Points on a hilly landscape, in no order, each with its height.
A ball rolls from a point to the lowest of its 4 nearest points, and stops where none of them is lower. Distance is the straight distance between rows; heights are no part of it.
k_741: [186 120 104 117 153 121 145 142 135 170 121 136 128 145  98 102 132 151
 149 131]  (h 324)
k_251: [137 153 106 157 133 138 145 142  70 103 165 156 146 141 116 192 120 109
 115 181]  (h 307)
k_589: [ 75 141 126 128 109 146 145 147  81  52 173 134 152 105 158 226 135  61
  63 190]  (h 114)
k_850: [150 126 134 127 111 105 126 121 154 133  83 102 128 126 133  87 132 143
 148  87]  (h 570)
k_669: [ 71 141 150 131 121 141 129 134  91  71 156 119 135 107 171 194 130  78
  73 155]  (h 164)
k_523: [152 124 130 122 142 121 135 135 139 140  94 111 119 132 123 120 132 150
 134 132]  (h 63)
k_948: [116 125 138 120 133 130 133 152 130 133 124 118 110 137 140 118 119 130
 129 140]  (h 730)
k_255: [135 146 117 140 153 125 120 128  82 132 141 153 124 143 105 164 145 128
 134 170]  (h 152)
k_552: [163 119 142 122 136 111 131 119 157 150  93 111 134 116 123  84 139 144
 151  90]  (h 614)
k_37: [161 131  97 119 166 124 126 126 113 155 141 150 115 145  99 145 133 141
 131 172]  (h 75)
k_546: [133 132 119 126 135 118 124 143 103 132 135 145 109 133 120 144 141 141
 134 170]  (h 326)
k_294: [111 144 138 138 126 143 151 133  89  83 165 142 143 137 130 213 132  94
  76 174]  (h 160)
k_233: [111 113 168 110  95 131 119 136 154 114 112 108 137 115 147  84 102 114
 134  83]  (h 630)
k_50: [181 121 119 123 138 127 142 119 149 163 105 116 137 146 129  86 134 161
 150 100]  (h 181)
k_719: [211 127 101 146 152 110 157 140 146 179 115 160 129 169  82  90 136 189
 163 116]  (h 195)
k_80: [ 86 139 142 129 134 133 119 119  92  82 153 129 131 129 141 184 145  85
  78 151]  (h 111)
k_135: [ 39 152 161 129 105 159 105 120  93  47 146 105 127  80 178 152 118  50
  63 131]  (h 332)
k_334: [ 57 143 143 134 122 129 119 123 106  78 135 119 126  98 178 175 133  85
  88 139]  (h 183)
k_952: [ 39 140 137 127 116 143  95 128 102  63 139 111 130  80 176 155 128  61
  90 127]  (h 323)
k_389: [149  98 113 116 125 113  99  86 176 165  87 109 130 117 118  46 135 164
 167  59]  (h 260)
k_472: [173 125  96 123 164 138 140 132 111 179 153 160 140 146  87 146 132 150
 145 168]  (h 157)
k_499: [202 128  96 144 155 105 133 123 164 194 110 129 127 172  89  61 140 213
 190  88]  (h 102)
k_631: [101 116 160 106  98 146 121 113 157 104 108 108 123 103 145 103 104 100
 116  98]  (h 670)
k_303: [121 114 160 127  98 123 110 125 149 115  96 110 137 119 140  72 106 114
 134  77]  (h 604)
k_481: [ 76 135 146 122 131 135 125 115 110 101 154 128 117 125 146 167 141  97
  95 144]  (h 133)
k_440: [ 42 144 147 138 112 154 101 121 101  52 144 103 121  85 184 152 124  63
  69 133]  (h 318)
k_439: [188 116 103 136 148 119 167 148 137 188 133 175 133 152  90 118 136 171
 173 129]  (h 232)
k_360: [104 127 139 114 122 142 129 135 125 118 142 114 102 133 154 118 111 112
 125 129]  (h 698)
k_140: [105 141 125 129 115 139 154 127  87  72 163 136 148 120 129 231 139  89
  77 186]  (h 103)
k_985: [192 121 102 145 136 110 157 143 149 185 107 142 133 173 110  81 136 176
 165  98]  (h 98)
k_431: [237 131  84 149 168 110 149 138 153 187 109 143 137 175  59  82 134 210
 170  88]  (h 82)
k_194: [196 126 109 133 140 123 155 139 139 177 125 149 134 159  98 106 137 165
 156 115]  (h 23)
k_846: [174 116 117 114 136 130 138 133 142 149 114 118 119 133 120 107 137 151
 135 122]  (h 516)
k_856: [100 144 153 129 133 137 127 121  96  92 161 151 129 129 132 190 136  87
  95 157]  (h 88)
k_851: [146 120 145 126 122 119 137 122 149 137  90 116 123 132 130  94 138 140
 153 104]  (h 621)
k_125: [122 146 118 148 136 126 131 137  83 115 153 155 124 148 121 161 133 119
 123 162]  (h 37)
k_310: [109 123 149 112 113 138 133 135 147 117 119 113 118 115 146 104  98 123
 132 129]  (h 672)
k_735: [142  85 129 103 108 109  94  88 190 167  84  95 130 115 126  37 124 164
 179  50]  (h 301)
k_938: [ 80 123 166  99  99 130 105 123 156  98 107 113 126  98 141 104 109  98
 111  93]  (h 650)
k_767: [ 80 120 167  97  86 144  99 133 155 103 100 108 115  84 147 117 111  86
 118  93]  (h 600)
k_796: [166 132 124 118 141 128 132 134 142 143 114 125 116 130 115 113 138 141
 138 135]  (h 682)
k_951: [150  82 117  92 100 114 101 101 193 174  98 103 131 126 123  27 124 182
 188  37]  (h 284)
k_421: [151 107 113 119 124 110 112  91 174 173 100 116 138 145 120  34 120 169
 183  58]  (h 29)
k_848: [191 123  89 155 149 114 160 136 132 192 139 177 133 154  75 130 126 177
 169 161]  (h 347)
k_891: [ 28 133 154 121  81 157  77 128 131  68 124  96 119  67 172 125 108  68
  85 123]  (h 376)
k_707: [137 106 145 126 117 106 125 110 159 135  83 103 139 118 139  73 129 152
 155  74]  (h 517)
k_999: [179 122  96 115 153 135 147 146 131 173 142 152 132 147  99 123 127 154
 157 154]  (h 390)
k_241: [ 83 136 149 111 134 149 111 117 128  98 149 121 115 121 149 156 141  97
  99 138]  (h 139)
k_700: [154  88 121 103  90 100 115 106 199 193  87 117 122 135 123  28 115 202
 199  49]  (h 309)
k_551: [ 99 133 129 130 126 141 130 132 106 113 162 131 116 138 143 147 134 105
 115 155]  (h 127)
k_977: [161  92 110 126 123 107 126 108 186 202  85 117 122 149 126  52 127 200
 196  67]  (h 253)
k_29: [204 119 105 142 139 113 162 139 152 174 117 156 144 163 102 104 136 170
 160 114]  (h 124)
k_657: [123 131 124 145 147 126 115 143  87 130 157 150 117 132 132 151 134 120
 121 162]  (h 97)
k_649: [118 151 122 150 141 155 132 134  75 100 176 140 140 143 126 179 125 102
  98 165]  (h 281)
k_168: [147  95 119 100 112 113 107  91 197 189  88 110 135 131 128  43 118 185
 185  56]  (h 225)
k_171: [ 58 136 150 123 118 138 116 118 137  91 137 116 107  99 158 161 129  86
  90 136]  (h 246)
k_921: [120 154 121 141 126 152 155 127  71  79 186 142 150 130 113 217 124  89
  80 199]  (h 207)
k_730: [188 114 105 129 143 114 142 128 154 175 107 135 140 164 116  87 130 167
 157  96]  (h 122)
k_829: [148 129 116 119 145 121 128 138 116 146 119 128 117 143 110 136 139 146
 130 165]  (h 523)
k_110: [ 80 143 143 140 122 135 131 143  89  77 157 126 144 103 152 212 150  80
  70 161]  (h 126)
k_789: [147 137 117 124 150 120 125 127 106 145 125 142 116 141  97 151 145 139
 136 171]  (h 328)
k_557: [176 100 121 124 136 116 122  97 168 164  92 107 139 142 124  64 130 151
 160  68]  (h 223)
k_677: [ 55 149 155 141 115 147 130 143  91  50 158 109 136  94 174 179 125  53
  61 149]  (h 224)
k_398: [162 131 136 122 137 114 136 132 146 145  89 113 117 129 123 105 142 144
 137 117]  (h 536)
k_149: [ 97 144 129 134 118 147 154 146  77  63 172 137 149 114 145 235 134  80
  76 196]  (h 19)
k_687: [115 141 122 141 137 147 141 132  85  87 170 148 140 143 121 186 129  94
  85 172]  (h 231)
k_535: [130 125 139 124 138 125 130 143 116 134 119 127 112 133 128 125 131 144
 129 149]  (h 699)
k_744: [110 129 133 121 138 126 115 150 101 125 153 137 113 142 141 136 132 122
 132 156]  (h 142)
k_143: [ 90 138 142 134 141 139 121 121 115 106 161 131 118 127 144 153 135 101
 103 148]  (h 123)
k_213: [122 128 141 121 124 134 132 146 117 129 138 117 123 131 146 121 121 125
 142 146]  (h 714)
k_31: [ 52 133 162 112 106 140 104 123 138 102 121 103 112  92 161 149 131  85
 102 131]  (h 399)
k_726: [ 62 132 132 131 123 149 134 149  75  48 166 116 149  85 163 196 142  60
  59 176]  (h 205)
k_480: [ 63 127 162 100  96 140 108 123 157 104 112 116 117  87 151 138 110  96
  96 123]  (h 478)
k_429: [143 118 140 121 119 114 138 156 131 140  98 122 118 129 131 115 123 136
 136 125]  (h 606)
k_16: [184 120 108 147 142 106 125 117 179 202  93 115 130 169 113  49 132 215
 192  70]  (h 138)
k_410: [197 129 106 147 150 107 135 120 165 198  98 127 126 179  95  65 138 213
 174  89]  (h 99)
k_549: [131 112 145 137 110 106  92 111 163 140  74 107 125 118 126  65 127 154
 160  60]  (h 511)
k_66: [ 65 134 153 127 126 129 111 117 120  96 137 123 120 114 166 168 136  87
  95 139]  (h 165)
k_718: [187 127 105 139 158 129 149 145 134 183 142 163 125 152  88 124 119 168
 160 148]  (h 299)
k_376: [106 118 142 115 117 125 134 144 134 109 130 113 117 120 136 107 109 120
 135 125]  (h 696)
k_591: [172 108 112 140 128 107 131 104 175 175 103 134 132 157 128  64 129 175
 179  72]  (h 132)
k_282: [223 132  91 146 159 117 158 140 135 178 116 160 125 157  64 101 131 201
 164 132]  (h 380)
k_487: [115 155 136 130 122 155 151 132  69  75 178 137 146 122 117 229 129  85
  77 194]  (h 131)
k_519: [ 83 134 151 113 109 148 117 112 130 101 137 116 110 106 148 145 123  89
 100 134]  (h 190)
k_416: [138 141 123 140 156 118 123 138  95 136 146 141 122 142 119 158 137 145
 126 173]  (h 194)
k_854: [208 127  95 149 151 106 164 147 147 182 124 159 131 162  76 112 127 192
 159 137]  (h 28)
k_733: [152 137  97 154 160 125 132 118  87 137 150 151 126 139  90 175 127 136
 125 182]  (h 199)
k_798: [127 154 115 157 140 151 161 135  67  93 184 148 147 144 114 206 117  94
 102 190]  (h 48)
k_74: [ 51 117 150 111  79 138  86 138 141  90 109 103 123  72 166 141 123  82
 108 119]  (h 22)
k_43: [234 140  71 149 176 111 156 143 144 177 123 158 130 152  58  97 135 202
 175 109]  (h 457)
k_245: [170 110 118 124 140 114 128 100 169 182 104 120 140 150 126  69 140 157
 165  78]  (h 184)
k_22: [ 79 127 161 109 104 144 112 124 150  98 117 111 107 107 154 132 118 102
 117 132]  (h 327)
k_805: [162 127  87 132 171 134 133 124 113 158 150 157 122 141  91 160 130 145
 143 177]  (h 52)
k_933: [183 123  94 126 158 126 145 137 119 180 147 165 122 150  89 140 123 147
 143 162]  (h 230)
k_336: [118 123 143 129 102 117 126 135 136 120 100 109 129 116 145  98 115 135
 149  99]  (h 628)
k_90: [ 69 140 154 117 114 132 110 106 127 102 139 116 112 112 155 145 134  99
  95 141]  (h 187)
k_747: [120 142 131 142 136 149 149 126  80  82 179 152 145 137 122 208 127  88
  81 187]  (h 229)
k_901: [ 87 147 111 123 121 143 144 142  77  71 188 132 151  94 142 244 128  75
  70 223]  (h 158)
k_642: [116 109 155 134 100 118 111 122 146 130  85 116 133 110 141  68 115 135
 146  62]  (h 585)
k_794: [176 116 110 134 128  97 120 106 186 214  93 120 116 164 106  54 134 218
 198  70]  (h 206)
k_520: [ 48 140 139 115 110 140 103 131 108  71 126 107 123  84 177 149 123  76
  98 131]  (h 397)
k_840: [185 123 114 148 140 106 135 121 170 186 106 131 133 169 118  73 141 176
 176  77]  (h 94)
k_64: [133 147 109 155 142 124 138 143  76 121 149 153 132 133 116 184 129 116
 119 171]  (h 143)
k_466: [243 133  62 148 193 109 158 142 139 192 124 157 136 159  61  90 125 200
 188 116]  (h 11)
k_415: [ 84 140 156 113 113 147 106 122 131  99 138 115 115 117 147 125 128  98
 101 145]  (h 234)
k_579: [106 150 136 132 143 148 121 124 106  98 166 142 131 136 136 165 139  90
  98 150]  (h 108)
k_173: [ 29 148 166 130  86 161  84 106 118  47 142 110 115  75 172 141 116  59
  60 112]  (h 444)
k_164: [197 124 114 153 157 107 143 134 164 191 110 141 128 168  98  82 146 190
 164  87]  (h 76)
k_834: [114 121 162 101 104 139 120 123 156 109 120 109 127 103 144  95 105  99
 125 108]  (h 661)
k_586: [ 67 134 147 137 122 131 134 134 101  85 143 121 139 118 155 190 143  74
  84 141]  (h 137)
k_986: [101 116 161 109  89 132  99 116 160 102  94 109 135  92 146  92 100 100
 116  76]  (h 664)
k_464: [135 154 108 159 148 127 149 141  72 113 156 157 134 136 107 196 120 115
 117 177]  (h 269)
k_892: [110 128 154 118  98 124 128 131 149 117 116 110 127 120 147  82 105 112
 136  99]  (h 637)
k_662: [ 41 131 141 116  94 145  95 134 117  83 128 106 119  73 174 134 116  75
 112 117]  (h 372)
k_462: [164  95 117 120 105 103 117 113 199 194  95 115 118 138 116  32 110 202
 201  47]  (h 369)
k_634: [ 87 140 135 127 116 138 145 136  84  62 172 125 148 117 147 222 142  80
  75 174]  (h 96)
k_9: [133  99 139 114 116 106  98  99 164 145  84 109 139 127 126  57 126 168
 165  57]  (h 415)
k_819: [169 125 110 110 159 123 129 139 120 164 135 147 126 138  95 134 128 147
 134 162]  (h 375)
k_85: [141 127 130 125 134 117 130 139 125 145 121 127 104 134 111 123 144 148
 130 148]  (h 735)
k_239: [ 50 151 139 129 119 152 115 126  94  63 146 108 132  95 173 164 131  62
  74 143]  (h 249)
k_276: [179 130  82 139 152 137 151 141 122 188 137 169 133 145  91 140 118 157
 155 164]  (h 226)
k_341: [ 95 138 130 129 118 133 138 135  85  78 152 128 141 120 142 215 143  81
  72 172]  (h 83)
k_172: [123 105 152 132  97 116 116 128 150 123  82 112 137 117 141  77 112 129
 147  70]  (h 576)

Call two points neighbours if one is among the 4 nearest of the other. Go from one point of each pair to the other, from neighbour to neighbour, staying as low as possible. Name the highest point that can't be avoided.
k_194, k_421: k_591
k_466, k_805: k_718
k_523, k_149: k_846
k_149, k_856: k_586
k_805, k_856: k_733
k_798, k_125: k_921
k_125, k_149: k_744
k_341, k_149: k_634

Where does a ball stop that starts at each point below?
k_360: k_421
k_642: k_421
k_535: k_125
k_22: k_856
k_948: k_421
k_834: k_421
k_520: k_856

For each start below, name every point that the ball comes to, in order.
k_90: k_66 k_481 k_80 k_856
k_415: k_241 k_143 k_579 k_856
k_171: k_66 k_481 k_80 k_856
k_552: k_707 k_9 k_389 k_421
k_850: k_707 k_9 k_389 k_421
